Each row is a point on a tangle of strands that fork and nearly touch. The rows are in no order.
Points whose rows are less than 122 apart are linked; no others are. Some points are linked to none.
nulig: [ 46  20  17 -19 -68  23 -48 -18 -13   2 -12  51  58 -12 -68   3  13   6
 -72 -55 -31   8  29  11 -10  13  -6  38  -1   6]
ninek: [-46 -12 -33 -45  57  21  94 -17   1   8  -4 -59 -45  10  12  13   8 -25
   0  -4  -2   6 -35  -3  56  55  25  -9  10  75]
Ner: [  6 -21  44  -3  24   0  73   2  29  29 -52 -26  18  -2  23  33  41 -63
  31  35  57   2 -28  47  15  12   3 -45  27  -9]
budi: [-28 -10  10 -58 -14  34  10 -19  -4 -14 -76  -3  21  39 -31  19   4 -50
 -73 -60  22 -10  -4 -20   0  57  44  11  38  11]
dunad: [ 13 -29  22 -28 -16 -22 -65 -21  25   2 -27  15  38  38  15  -3  18 -14
 -43 -20  37 -30  25  19 -62 -15  -3 -19  44 -74]
Mek: [ 12  51  21  34 -39  22  19  11 -20  -2 -16  66 -18 -50  21 -20  34 -37
   9 -31 -51  48 -29  -7  -5   2   1  34  -3  12]
vuz: [  9   5  37  45 -38  -8  33   6  -5  39 -33  26  30 -31  23 -12  24  -9
  23  82  13   9  10  46   0  15 -24 -17 -20 -17]
nekeb: [ 16 -34  12 -23  14  17 -20   3  18 -16  25   6  30 -33 -33  59 -22   7
   1 -81  14  -2  32   3  27  -8  18 -13  25 -44]
ziz: [-24  43 -23  39 -41  31  25  23 -17 -19 -21  17 -27 -26  31 -27  25 -16
  25  17 -27  41 -36 -15   0  18  15  29 -31  32]
pona: [ -9   9 -29  57  -3  29 -30  42  59  -7  30 -10 -31 -36  36  24  14   0
  58   3  -6  30 -71  11 -34 -30  27 -26 -25 -18]
pebo: [-53  44 -30  39   1  43  15  14 -24 -12 -19   7 -31  -5  29  16  22 -18
  70  -2  -6  42 -64  -4  -3  10  10  -4 -29  24]
sur: [  5 -12  45  20 -15  11  69  18  -3  16 -39   4  17 -50  12  28  29 -33
  33  35  24  12  -1  39  22  22  -1  -8   9  -3]
mulad: [ 10  -3  25  -1  22   5 -10  -4 -23  -4  52  32  19 -46 -36  40 -32  23
  28 -59 -25   1  22   6  25 -30 -14   0  12 -39]
venet: [-26  -3 -48  11 -32  20  44  27   6 -18 -32 -11 -31 -27  40 -18  14 -28
 -25   7 -14  30 -37 -12  20  53  43  15 -13  47]
piz: [ 18 -62  14 -35  49  15  19  14  44 -19  24 -42   9 -18 -18  60  -9  -4
  -5 -40  18  -6  31  15  40  -7  39  -3  37 -40]
Ruva: [-18 -30  12 -34 -11  -9  -4   5 -33 -25  -1 -38  -1  17 -25  18 -38  36
 -14  12  25 -35  57  -6  39  26  -1  23  -3  17]
sosi: [ 15  18   4  28  18 -19  25  10  13   6   2 -11 -17 -18  21 -32  14 -40
  14   9  -2   0 -11  -3   2 -14  -5 -15   3   2]
bez: [ -9 -51   3   7  32   6  16  18  42  51  -8 -35  20   1  24  57   8   4
  39  60  71 -15 -22  62  11  19 -17 -57 -15 -20]
Dalo: [ 55  36  34   7  -8 -33 -20 -10 -11  10  14  44   0 -15 -35 -56  10  22
 -11  18 -69  34  22  -2 -27 -22 -35  32   6   3]
nakif: [ 41 -27  37   7 -20   3  59  30   9 -14  53  31 -12 -78  -5  -9   7  28
  17 -14 -51  33  36  18  30  -8  10  28  -5  -7]
reluf: [ 59 -29  57 -30  12 -21  14  24  41 -14  -8 -15   8 -16  -2  -9  11 -11
 -33 -14  28 -30  48  22 -16 -25  10   8  35 -38]
vopa: [-18  35 -17  32  28 -15   4  10 -25  17  21 -11 -21  17  10 -18 -14  17
  54  55   3 -19 -19  -1  10  -6 -30 -25 -40  31]
sav: [-53 -10 -16  -6 -24  47  66   4 -31  14 -42   4   8 -47  12  55  15 -16
  21   6  -2  34 -31  15  51  59  23  -5   7  16]
Rerum: [ -1  74   2  45   6   2 -23 -20  16 -48   7   5 -33  35 -14 -24   4  23
  53 -11 -45  13 -13 -11 -57 -71  -1  39 -39 -11]
ruka: [ 10  60 -24  17  44 -29 -18 -12  14 -36   5 -25 -54  69   5 -64  -3 -18
  11 -14 -12 -21 -22 -42 -35 -53  -9  12 -16  12]
Zoto: [ 15  28 -17  46 -26 -15 -44   7  31  27  21   9  -9  -3  26 -45   0  54
  55  91 -28  16 -11   6 -57 -42  -6   6 -34  -9]
Sel: [ 45   9  50  57  -7  -2  41  21  37   8  47   4 -33 -67  24 -29  26   8
  51  20 -38  30 -16   7 -14 -59   1  -6   4   0]
tagu: [  8  46   0  27 -39  24 -60  -8 -35 -20  43  59   4 -15 -24   1 -20  55
  52 -22 -73  39 -13 -14  -5 -35 -14  47 -21  -8]
Zek: [  6 -21  30 -20 -19 -41   4 -17  24  15 -44  24  29  39  45 -34  56 -13
  -9  54  49 -19  22  25 -68  -2 -16 -35  32 -38]
Doviv: [ 12 -24  11  20 -50  -3 -45   4  14  20 -31  21  47 -13  22  -1  14   7
  -9  42  20  11  25  34 -31   3  -3 -10  20 -70]
mitad: [-30  14 -29 -15  55 -11  20 -12 -16  -7  11 -40 -35  30  -4  -7 -22 -24
   4  -1  18 -29  -9 -17  29   5 -13 -15  -1  49]
Bufu: [-54  18 -63  -3 -11  40  20   7  -7 -42 -10 -22 -42  21  26   6  -1 -17
   3 -24  -7  29 -57 -39  14  38  47  25 -27  67]
gipo: [ 33  19  34 -23  -1  15  62  11 -24 -15  55  45 -21 -50 -20   0   9  10
   7 -99 -56  17  28 -23  30  -9  -6  44   1  16]
vuzas: [ 45  -1  36   8   0 -48 -32 -25   5  29  21  17  31  -6 -10 -28  -4  31
   4  47 -14 -14  40  29 -43 -44 -36 -17  20 -65]
kelof: [  7 -13 -23  -7 -13 -36 -75 -25  22   3   7  13  41  23   8 -35 -10   3
 -55 -14   6 -15  24 -16 -52 -21   5 -16  23 -70]
fir: [-15  -8   6  17 -31  -8 -33 -20 -48  27 -10  11  43  13  -1  17 -23  56
  25  90  24 -18  31  20  -3   9 -50 -14 -22 -16]
zozi: [ -7  30   0  51 -32  -9 -14  -7 -28  40 -21  33  25  -1  16 -22   6  18
  37  92  -8   9  -6  17 -15   4 -40 -19 -30  -6]
fove: [ 10 -43  -7   1  23  -8 -43   6  13   5  39 -25  20 -25 -12  33 -50  44
  13  10  23 -29  43  17  11 -28  -3 -26  -6 -60]
dal: [  7  15  34 -12  49   0  77  -9 -20  12   9  11   1 -42  -7  58  26 -43
  33 -86 -15  14 -27  -3  31 -26  -5  -7  35  -7]
zuz: [-16 -26  10 -12  -9 -23 -12  -7 -46   6   1 -28  24  22 -25   9 -35  71
  10  71  31 -45  61   8  19   6 -29   5 -22   6]
talab: [ 10   3  59 -26  46  10   7  -9 -25   9 -14   7  24 -14 -43  68 -19 -20
  34 -49  34 -20  14  29  24 -39 -22 -16  38 -32]
Lon: [-22 -42   3 -55  -2 -28 -41  -9 -17 -16 -13 -28   8  66  -2   2 -25  28
 -42   5  44 -53  61 -20 -18  18   5   3  17  -4]
pil: [ 16  25 -33  22  -8  -8  11  31  57 -47   2 -20 -51  12  32 -67  23 -12
 -22 -12 -20   9 -14 -46 -29 -10  41  29 -16  16]
Rebu: [ 23  61 -18   8  -1 -10 -76 -29  -2 -20  11  31  -9  31 -29 -36 -22   2
 -28 -63 -36 -11 -16 -46 -25 -43 -19  30  -6  -4]
naz: [-31 -38  -1 -24  55   8  93   6   5  25  22 -55 -30 -17   5  41  -2  36
  32  30  27 -21  -2  32  52  48  -7  -6 -23  52]
fulu: [ 15  15 -28  13 -18  14 -60 -17  12 -21   9  22  11   9 -32 -12 -15 -21
 -49 -75 -11  -7 -10 -40   6 -10   7   5  16 -19]
zuk: [-14  -1 -58  31 -52   9 -27  13  17  -8 -39  14   3   7  56 -42  21 -42
 -43  14   4  26 -43 -23 -34  31  40 -13   1 -18]
Zeg: [ 13   0  51 -65 -27   7  30   8 -21 -23 -47  -8  -5  18 -38 -11   7  13
 -57 -24  17 -36  56   2  13  47  24  59  27  40]
gera: [-14 -10  -5   5  11 -39  46   3   9  27 -22 -13   2  36  41 -46  36 -21
   1  75  47 -38   9  16 -24  22 -24 -52 -15  12]
nubu: [ -7   7  17  43  13  12  15   8 -17  19  38  22   5 -62  16  43   3  -2
  82   8 -13  18 -23  20  11 -36 -14 -46  -2 -30]
kifi: [ 29  34  24  -6   1 -26  61  -3   5  -9 -24   7 -36 -13   3 -56  35 -62
 -39 -45 -22   3  -7 -22   2  -5  -3  30   0  40]
Kage: [ 85  35  77  -2  -5   0   6 -20 -22  22  -9  56  22 -49 -40  -3  24  -6
 -27 -39 -56  36  15  49 -16 -20 -40  16   1   3]
tonul: [  8 -45  -2 -41  48 -20   9  -9  47 -17   6 -50 -10  38   8  -5  -2 -46
 -55 -31  38 -31  21 -13   1   7  27 -20  35 -19]
rura: [  8   9   2   5 -30   8   6  -8  12  13 -66  22  19 -19   9 -16  31 -77
 -53 -34   2  18 -31   3 -15  11  14 -11  23 -22]
firek: [-48  -4 -65  -3  -9 -13 -79 -25 -36 -18   8 -19   6  55   6 -13 -51   3
 -29  11  20 -22 -15 -39  -3   4   0 -26 -17  10]
Mup: [-31  50 -49   9  11 -15 -63 -15 -41 -25  15 -13 -21  51 -16 -25 -47  21
   9  -5  -1 -17 -14 -49  -6 -22 -23   2 -16  25]
tiri: [-27 -17 -48  17  22  17  -9  13   1   0  37 -17 -10 -23  12  45 -32  11
  28 -12   1   4 -12  -6  29   2  11 -15 -14   2]
nobep: [-24 -44 -25   7  28   4  81  46  49  39  27 -47 -45 -30  25   9  12  17
   2  41  24 -13 -27  20  20  44  15  -4 -36  56]
voz: [-10 -22  28 -33  57  23  61 -13   3   4 -23 -15  17 -10  -9  77  30 -47
  13 -48   4  22 -26   6  45  -1  15 -21  60 -12]
Sudu: [ 10  30  49  13   8 -18  49 -12 -44  25  -7  21  -1  -7 -23 -28   5  -3
  30  52  -4 -10  31  20   9  -3 -45   5 -15  25]
lani: [-12  -2 -22  21 -22   5  13  12  20  16 -44  -2   8   4  48 -23  29 -79
 -24  16  17  27 -54  13 -27  23  12 -42   8 -17]
Visud: [-43 -31 -62  20  17  13  -3  33  34  55  14 -15 -15   5  30  15 -16   4
  15  41  36   8 -69  21  -4  41  -4 -36 -33  29]
lirat: [  9  -6  28 -32  11  -2 -41 -11  -2  13 -48   2  34  30 -11  25  -7 -36
 -21 -23  44 -18   9  20 -23  -6  -8 -23  44 -42]
debir: [ 36 -24  -2 -14  30 -46  -2   6  36 -18  32 -29 -10  11  -9 -32 -10  -2
 -45 -18  14 -36  51 -15  -6 -17   7  -4  20 -26]
voze: [ 37  10  42 -26   4 -21 -14 -15 -12  -2   2  16  20  12 -48 -18 -13  16
 -39 -30  -6 -33  51   6   3 -21 -29  24  19  -3]
Vada: [-17  25 -39 -15 -38  40  26  18 -36 -46  37  26 -29  -5 -12  22  11  17
  23 -96 -43  28  -8 -71  37  15  36  62  -6  26]
lobi: [ 20  11 -13  70 -29   8 -30  35  54  15  30   8 -19 -38  42 -18  13  29
  51  60 -12  21 -42  22 -41 -42  12 -18 -29 -24]
petig: [ -9  26 -43  17 -69   2 -36  -1  -7 -19 -32  26   3  13  20 -67   8 -21
 -59   7 -25  23 -14 -41 -20  31  25  20   0  14]
bet: [-41 -45 -27 -33  43  -1 -17 -23 -18   9   6 -68   4  52 -16  48 -45  32
  -3  28  59 -40  18  15  32  28 -21 -29  -8  16]
supun: [-23  -1  10 -17  28  -2  51 -18  -6  12 -58 -20  12  28   1  12  14 -79
  -4  10  43  -5 -30  25   5  23  -1 -40  20   9]
daso: [ 15  58  -9  36  -8 -13 -49 -11  12 -20  24   6 -21  26 -14 -42 -29  69
  57  53 -64  17   7 -10 -43 -56  -7  27 -27   1]
suvas: [ 18  -8  17 -47 -28  21   8  -5   6 -10 -41  10  15  15 -46   9   9 -22
 -78 -74  12 -23  33 -18  11  34  36  36  23   6]
Rifug: [ 16  -4 -16  28 -11   2  47  60  31 -13  31  -6 -56 -44  27 -51  14  44
  21  47 -32  19   9  -5   0  -2  22  40 -42  43]
zama: [ 72   3  61 -36 -11 -26  10  -3  16  -7 -12  21   5  -2 -30 -33  27  12
 -56 -22 -13 -15  59  25 -22  -7  -8  46  10 -10]
Vak: [ 44  48  20  -8 -21 -36  31 -11  -6   9 -35  29 -12   9  -1 -79  47 -37
 -70 -10 -39   9  13 -12 -38   8  -7  40   2  35]
vil: [-56 -10 -62 -14 -17  38 -29 -23 -25 -16 -22  -5  17  25  -9  24 -24 -42
 -37 -46  -7  22 -48 -36  37  37  45  -4  14  10]
nosa: [ 31  36  -9  -2 -13 -32 -96 -46  -7   9  16  38  35  25 -29 -33 -17  20
 -38 -26 -18 -15  12 -10 -29 -35 -37   2   8 -38]
pivu: [ 13  31  21  19 -40   2 -28  -6 -69  -5  26  69  11 -31 -43  -6 -21  54
  27   6 -69  49  12   6  21 -12 -38  39 -18  14]
Bidu: [ 37   4  49 -32  -6 -49 -35 -31 -20  29  -5  28  44  32 -26 -21  -4  57
   1  59  -8  -6  71  29 -40 -26 -53  15   9 -32]
Kenu: [-14  25  -5 -16 -19  20  30  16 -52 -30  66  37 -27 -26 -17  12 -21  46
  33 -76 -45  14  25 -42  39   6   1  44 -12  29]
buf: [-28 -60 -57 -21  63  12 -14   9  51  19  66 -69 -29   8  12  32 -41  17
 -20   5  21  -1 -19   2  27  21  18 -10 -11  28]
lal: [-13 -44 -37   1 -29  -3   8  18  17   6 -13 -32  -5  -2  38 -21  12   0
 -42  45  25 -10  20   8  -9  41  25 -10 -10  -8]
Namif: [  0 -29   7  -8 -41 -32  25   9  -9  10 -24   0  14  12  25 -45  17  42
 -27  89   3  -4  70   2 -26  31  -1  32 -14   7]
zar: [-19  21 -19  -7 -37 -35 -35 -21 -50   1 -26   9  17  38  -6 -45 -15  13
 -41  48 -11  -7  32 -27 -15  10 -24  19  -2  13]
sud: [-22  56  -1  19 -34  18 -19 -15 -54  -4 -29  57  14 -18 -15  -4  -4 -28
  -1 -23 -34  26 -24  -7  15   6 -20  24  -3  16]
Kam: [-16 -72 -27 -40  22  49   1   2  44  -6 -25 -42  20  13  -4  70  -6 -15
 -41 -27  18  21 -15   9  41  42  61  -6  40 -20]
pag: [-38 -38  -9 -39  52  45  45 -14   9  23   1 -31  18  -8  10 102  14 -12
  20 -14  -2  28 -46  34  54  16  23 -29  44  -7]
vun: [-23  16 -42  -3 -61  38   5  10 -16 -28  -2  37  -4 -18 -14   1  13 -22
 -28 -74 -37  24 -12 -53  40  41  36  44   6  29]
Zit: [ -7  66  28  28  51  -1  31  -8 -17 -22  12  -2 -56  17   1  -9  17 -31
  79 -40 -19  -2 -38 -22 -16 -53 -16   6 -18  27]
Vez: [ -3   7   6  11 -46  -9 -17  -1 -49 -12  22  26  13 -18 -31 -14 -33  54
  -4  39 -37  18  36  -9  21   4 -18  40 -25  14]
puf: [ 27 -33  31  -9   7   1  53  23  26 -22  24  -2  -6 -58 -11   1   5   1
 -13 -44 -16   3  39   2  34   4  29  31  10  -8]
moma: [  2  -8  48 -34  43   1   1 -11 -37  -7  -8 -17  14  12 -42  51 -34  14
  39   2  48 -39  42  21  28 -11 -25 -16  23 -10]
mino: [ 22 -66  -9  -7  27   8  39  36  66 -21  33 -37 -15 -40  12  25  11 -22
 -26 -42   7  10  11  -5  27   5  48  -6  23 -17]
Zural: [ 33  38  33   0  48 -40 -11 -26 -20   3  18   6   6  13 -33 -24 -23  -3
  -2 -19   0 -40  32  -4 -10 -52 -49 -12   7 -10]
Dobif: [-23  60 -11  47  46  -9   5  -2  23 -38  15 -36 -50  52   0 -23   0  17
  58  16 -11 -13 -21 -13 -50 -60   1   3 -57  23]
mil: [ 65  33  47  23 -20  12  -8 -15  -1  16  18  66  16 -61 -19  -6  26  -7
  -2 -69 -55  37 -23  19 -23 -42 -27   8   0 -17]
givas: [-13 -59  -2 -65  47  26  24 -15  39 -12 -35 -57  -2  55  -6  36   0 -39
 -58 -27  34  -5  -7   3  30  38  59 -15  50  -6]
nofe: [  7  -6  55 -58 -54   0 -34   4 -29   4 -77  29  25  43   8 -11  27   7
 -33  20  39 -19  32  11 -21  49   2  27  32   8]
Mufi: [-23 -67 -36 -28   8 -31  14  13  24  15   7 -46 -12  45  33 -18   1  31
 -37  61  53 -47  35  -1 -24  37   2 -32 -15  13]
fefe: [ -5 -59 -19  15 -15   7 -61  12  31   8  -2 -13  40 -17  14  40 -24  28
 -11  34  47  -9  19  31 -12  -1   5 -32   7 -69]
Favek: [-17   3 -29  39 -28  19 -77  -6 -28   8  13  26  30 -33 -10  23 -37  26
  17  21  -4   7 -17   7   6 -10  -6 -24  -7 -39]
fem: [  8   2  32  27  23 -37  27  -8  -9  45  -7  -4  35  20   8 -10  -2  27
  53  91  50 -41  17  36   8   1 -54 -47 -40 -11]
doton: [-27 -23 -13 -14  47 -11  34  -1 -18  11  29 -50 -19   7 -17  37 -35  45
  32  43  35 -46  21  17  43  29 -27 -25 -32  42]
mumer: [-26  43 -45  15 -50  17 -33  -2 -37 -41 -10  31   3   2 -13 -22  -4  -8
 -14 -35 -31  19 -23 -37  13  18  10  40 -13  29]
rosud: [-14 -26  41 -62 -30  -9 -20  -6  -7   1 -77  30   8  58  37 -23  51 -20
 -17  26  63 -31  21  15 -49  24  -8   0  49 -15]
Sapom: [ 44  12  38  42   4 -20 -42 -15   9  22  42  27  23 -50 -12 -10 -19  22
  41  23 -32   5  -3  27 -17 -60 -33 -22  13 -68]
toz: [-11  34 -45   4  17 -48 -15 -11   6  -9   3 -17 -36  71  30 -81   3   8
   0  47   0 -32   0 -47 -48 -20 -18 -14 -16  29]
zil: [-32 -42 -65  -5  -7  26  14  11  24  -3 -14 -35 -15   9  34  -1  -4 -27
 -50  14  16  15 -42  -8  12  62  52 -18  -2  22]
nuse: [-20  12 -42  -7 -23 -54  -6 -23 -22   5 -11   9 -12  55  29 -85  10  34
 -24  70 -18  -9  29 -45 -43   5 -10  10 -17  40]
Mavu: [ -5   4  44 -69  54  24  27 -20 -22   5 -51  -4  25  10 -42  82  -3 -32
  17 -73  24 -14 -12  18  39 -12  -7  -5  55  -4]
Von: [  2  -5   5 -24 -73  31 -57 -12 -35 -10 -16  36  58   7 -74  31 -23  23
 -58 -55  -1  -9  30 -10  25  23   5  36   9   2]
Latof: [ 66  36  21   5  -9 -21  16   9  24 -24  23  28 -31 -23 -27 -68  13   3
 -24 -22 -66  18  15 -21  -3 -21   0  59  -8  22]
Pade: [-11  36  13  46  -2  41  31  19  30 -37  23   6 -39 -20  43  41  54 -19
  71 -64 -28  52 -61 -21 -35 -41  31  12 -13 -19]
Fubim: [ 16  52  42  25  52 -23   4 -22 -31   3  18  21 -14 -11 -16   0  -7 -29
  58 -19 -18 -14 -17  -3  -2 -63 -47 -25   5   0]
Retip: [ -1  -3  12  29  47 -20  17   0  14  51  12 -18  20  -1  16  20   4  -8
  60  43  47 -25 -22  33  11  -5 -33 -79 -21 -10]
Zarum: [ 49 -29  29   9  26 -21  46  21  54 -11  11 -33 -12 -41   8  -1  26 -59
 -31 -52   6   4 -13 -10   3 -28  28 -15  39 -19]
Peg: [ -5  39 -20  15  42  -8 -35   4 -23 -39  50  -4 -44  21 -22  -9 -31  27
  37 -38 -19 -14   3 -38   8 -46  -8  22 -14  14]
ruz: [ 53  21  31  27  23 -26  31   8  41 -18   1  -5 -40 -23  16 -46  37 -62
 -21 -71 -14  -6 -37 -38  -6 -47  12  17  14   2]
tevit: [ 33  11   5   2 -64 -13 -55 -19   0   9 -15  50  39  -2 -19 -43  23   0
 -66  -3 -38  24  23   3 -38  16   2  39  12 -26]
Zib: [ -7 -66   0 -40  44  -2   6  -1  51  31 -14 -58  10  61  36  37   9 -13
   7  49  89 -25 -11  38  -2  23   1 -56  11 -21]
kuz: [-38 -67 -66 -38  30  46 -11  -8  37   4  31 -52   2   5   5  57 -28   8
 -39 -22   6  14 -20  -4  50  43  48  -4  13  19]
pifaf: [ 49  17  58 -23 -49  20   3 -10 -26  -2  -9  55  30 -29 -59   3   9  25
 -35 -38 -36  30  47  36   1  14 -14  48  -3  18]
kov: [-42  -7 -21 -32  -6 -38  -4 -29 -47 -18 -19 -25  -5  66  -3 -38 -27  -4
 -55  22  24 -42  35 -32   1  20  -9   5  -4  27]
mibad: [-56 -68 -50  -6  -2  36  19  12   7  49 -17 -37   8  -3  31  63 -17  26
  -7  55  41   4 -48  24  21  71  -5 -20 -27  35]
sof: [ 21 -16  20 -26 -58 -34 -20  -8   3  10 -29  33  25  20  -3 -58  36  29
 -57  52 -28  18  63   4 -38  26   1  45  14  -2]
denes: [ -3  13  40 -36 -28  27  21  -2 -15   7 -97   9  20  18 -12  10  29 -69
 -46 -33  24  -4 -15  13 -15  38  19   3  42   4]
Loti: [ -6  60  17  15  33 -29  44  -8 -49  -7   8   8 -34  18 -16 -44 -13   4
  33  31 -22 -27  10 -10  17 -11 -41   2 -18  55]
ren: [ -1  33 -13  43  -1  31 -52   7  -3 -29  48  32 -13 -30   5  29 -21  29
  75 -37 -36  18 -28 -14 -10 -51   2   6 -14 -36]
mus: [ 39  19  31  25  -2   3 -48 -26  -9   7  26  49  31 -44 -28   5 -17   1
   6 -41 -24   4  -4  23 -11 -49 -36  -6  10 -45]
dumir: [-13 -21 -65  -4  -5  32 -42  -6  35 -27   6  -4  -5   9  -5   7 -13 -39
 -48 -63  -4  16 -35 -48  23  22  53  -2  13 -13]
zis: [  0 -61  11 -48 -13  26 -29  21   5  -5 -41 -41  11  21  11  47 -14  19
  -9  24  61 -22  20  19  22  38  28  -1  27 -18]
Padom: [-38  -3 -54  23  -2  42  -4  42  54 -16  43 -15 -42 -18  39  49  14  16
  49 -16 -11  44 -60   1 -18  -8  51   5 -42  17]
zovit: [ 31  17   3  14 -11 -24  45  31  12 -13  12  -1 -31 -30  14 -67   5  13
 -14  29 -40   7  37 -13   7   0   6  51 -15  28]
palo: [-34   3 -39  32  35  -2  -9  35  41  31  35 -31 -40  29  18  -7 -15  24
  44  55  29 -17 -54   6 -26   1 -11 -32 -61  45]
fofum: [-20  28   8  33   3  25  39   7 -23  22 -10  19  -4 -45  26  22  29 -48
  66  -1 -20  33 -53   2  19  -5  -7 -26   4   6]
pobil: [-52 -22 -54 -13 -34  13 -61 -25 -37 -19  -3 -22  34  35 -21  43 -57  -2
 -36  -9  18  -6  -4 -29  30  27  14 -19  -9   2]
merop: [-66 -49 -53 -25  14  50  16 -16   6  32 -15 -29  18  -6  22  77  -8   3
   3  19  13  40 -63  26  47  51  18 -33  14  19]
vevuv: [ 37  27  55   3 -20 -35  12  -8 -41  31 -11  47  22  -7 -40 -37  13  27
  16  69 -54  38  38  29 -16   3 -52  25 -13  10]
lafig: [-16  19  10   0  36  -8  -1 -24 -22  15 -26 -11  25  28 -11  17 -15 -55
  16  -4  41 -22 -18  11   0  -8 -24 -50  14 -16]
Zado: [-24 -30  -7  -5 -46  14 -27   3 -59 -27   8  -3  29 -20 -26  34 -53  53
  -9  20  -9  -5  43 -10  40  27   3  21 -17  20]
selo: [ -4  42   0   9  68  -5  32   5   9 -51  38 -28 -76  26  -5  -7   1  -8
  47 -60 -17 -12 -12 -46  -9 -57   5  27 -22  32]
vus: [-15 -42  -1 -31  32 -15  48   3  15  15 -29 -43   0  56  37  -2  24 -15
   0  57  71 -33   9  29 -10  42  -3 -39  -6  11]
zafud: [-27  28 -33  48  -2  25 -78   8 -16  -3  31   9  -1   0   9  27 -31  37
  69  22 -13   9 -42  -2 -11 -34 -12 -23 -41 -17]
Godo: [ 30  20  41  -1  43  -5  55   2  -8  -6  42  11 -31 -51  -4  13  15 -20
  35 -84 -36  -1  -8 -27  19 -51 -11   8  18   6]
dunon: [ 29  -2  36  46   8  22  19  23  19   1  68  18 -13 -82  34  27  17   7
  69 -38 -36  36 -26   4  -2 -52  15 -24  14 -33]
nisi: [-20 -53 -43 -16  36 -18 -53  -3  13   2  36 -62   6  35  -4  27 -46  37
 -14  19  45 -37  28  -1   5  -5  -1 -37  -4 -16]
lev: [ -1   0  -1  11 -52  24 -69 -15 -32   1  -9  39  54 -26 -29  27 -30  10
 -19 -17  -9  18  14  10  13   5  -8  14  -2 -37]
lakog: [  8 -28 -20  20  14 -11  51  63  60  17  41 -47 -55 -30  43 -36   9  28
   8  60   6 -17 -13   2 -14   1  22   1 -43  39]
Furi: [ -9 -26 -10  15 -12 -20 -23  -4  28  28 -22   2  30   8  45 -19  27 -20
 -18  47  39 -12  -1  25 -50  -4  -7 -50   7 -58]

A fork is a point with three links. Follow the links from the first point to the second and name the forks in between, in order.
Ner, tagu: Ruva
lakog, lani: voz > mumer
lal, rura: venet > ziz > mumer
Dobif, mino: Ruva > nulig > mus
venet, Rifug: ziz > mumer > voz
fem, mibad: vus > venet > ziz > mumer > voz
Kage, Rebu: nulig > Ruva
mil, ren: nulig
mino, tevit: mus > nulig

Follow the links from the first point to the second, and from the first to the third. Name the last point that the two ways share.
lani, Bufu, Sel: ziz
mus, pona, lafig: Ruva
gipo, nubu, Mufi: ziz
Padom, sof, Kage: nulig
talab, ziz, Doviv: voz
lal, lani, lakog: mumer
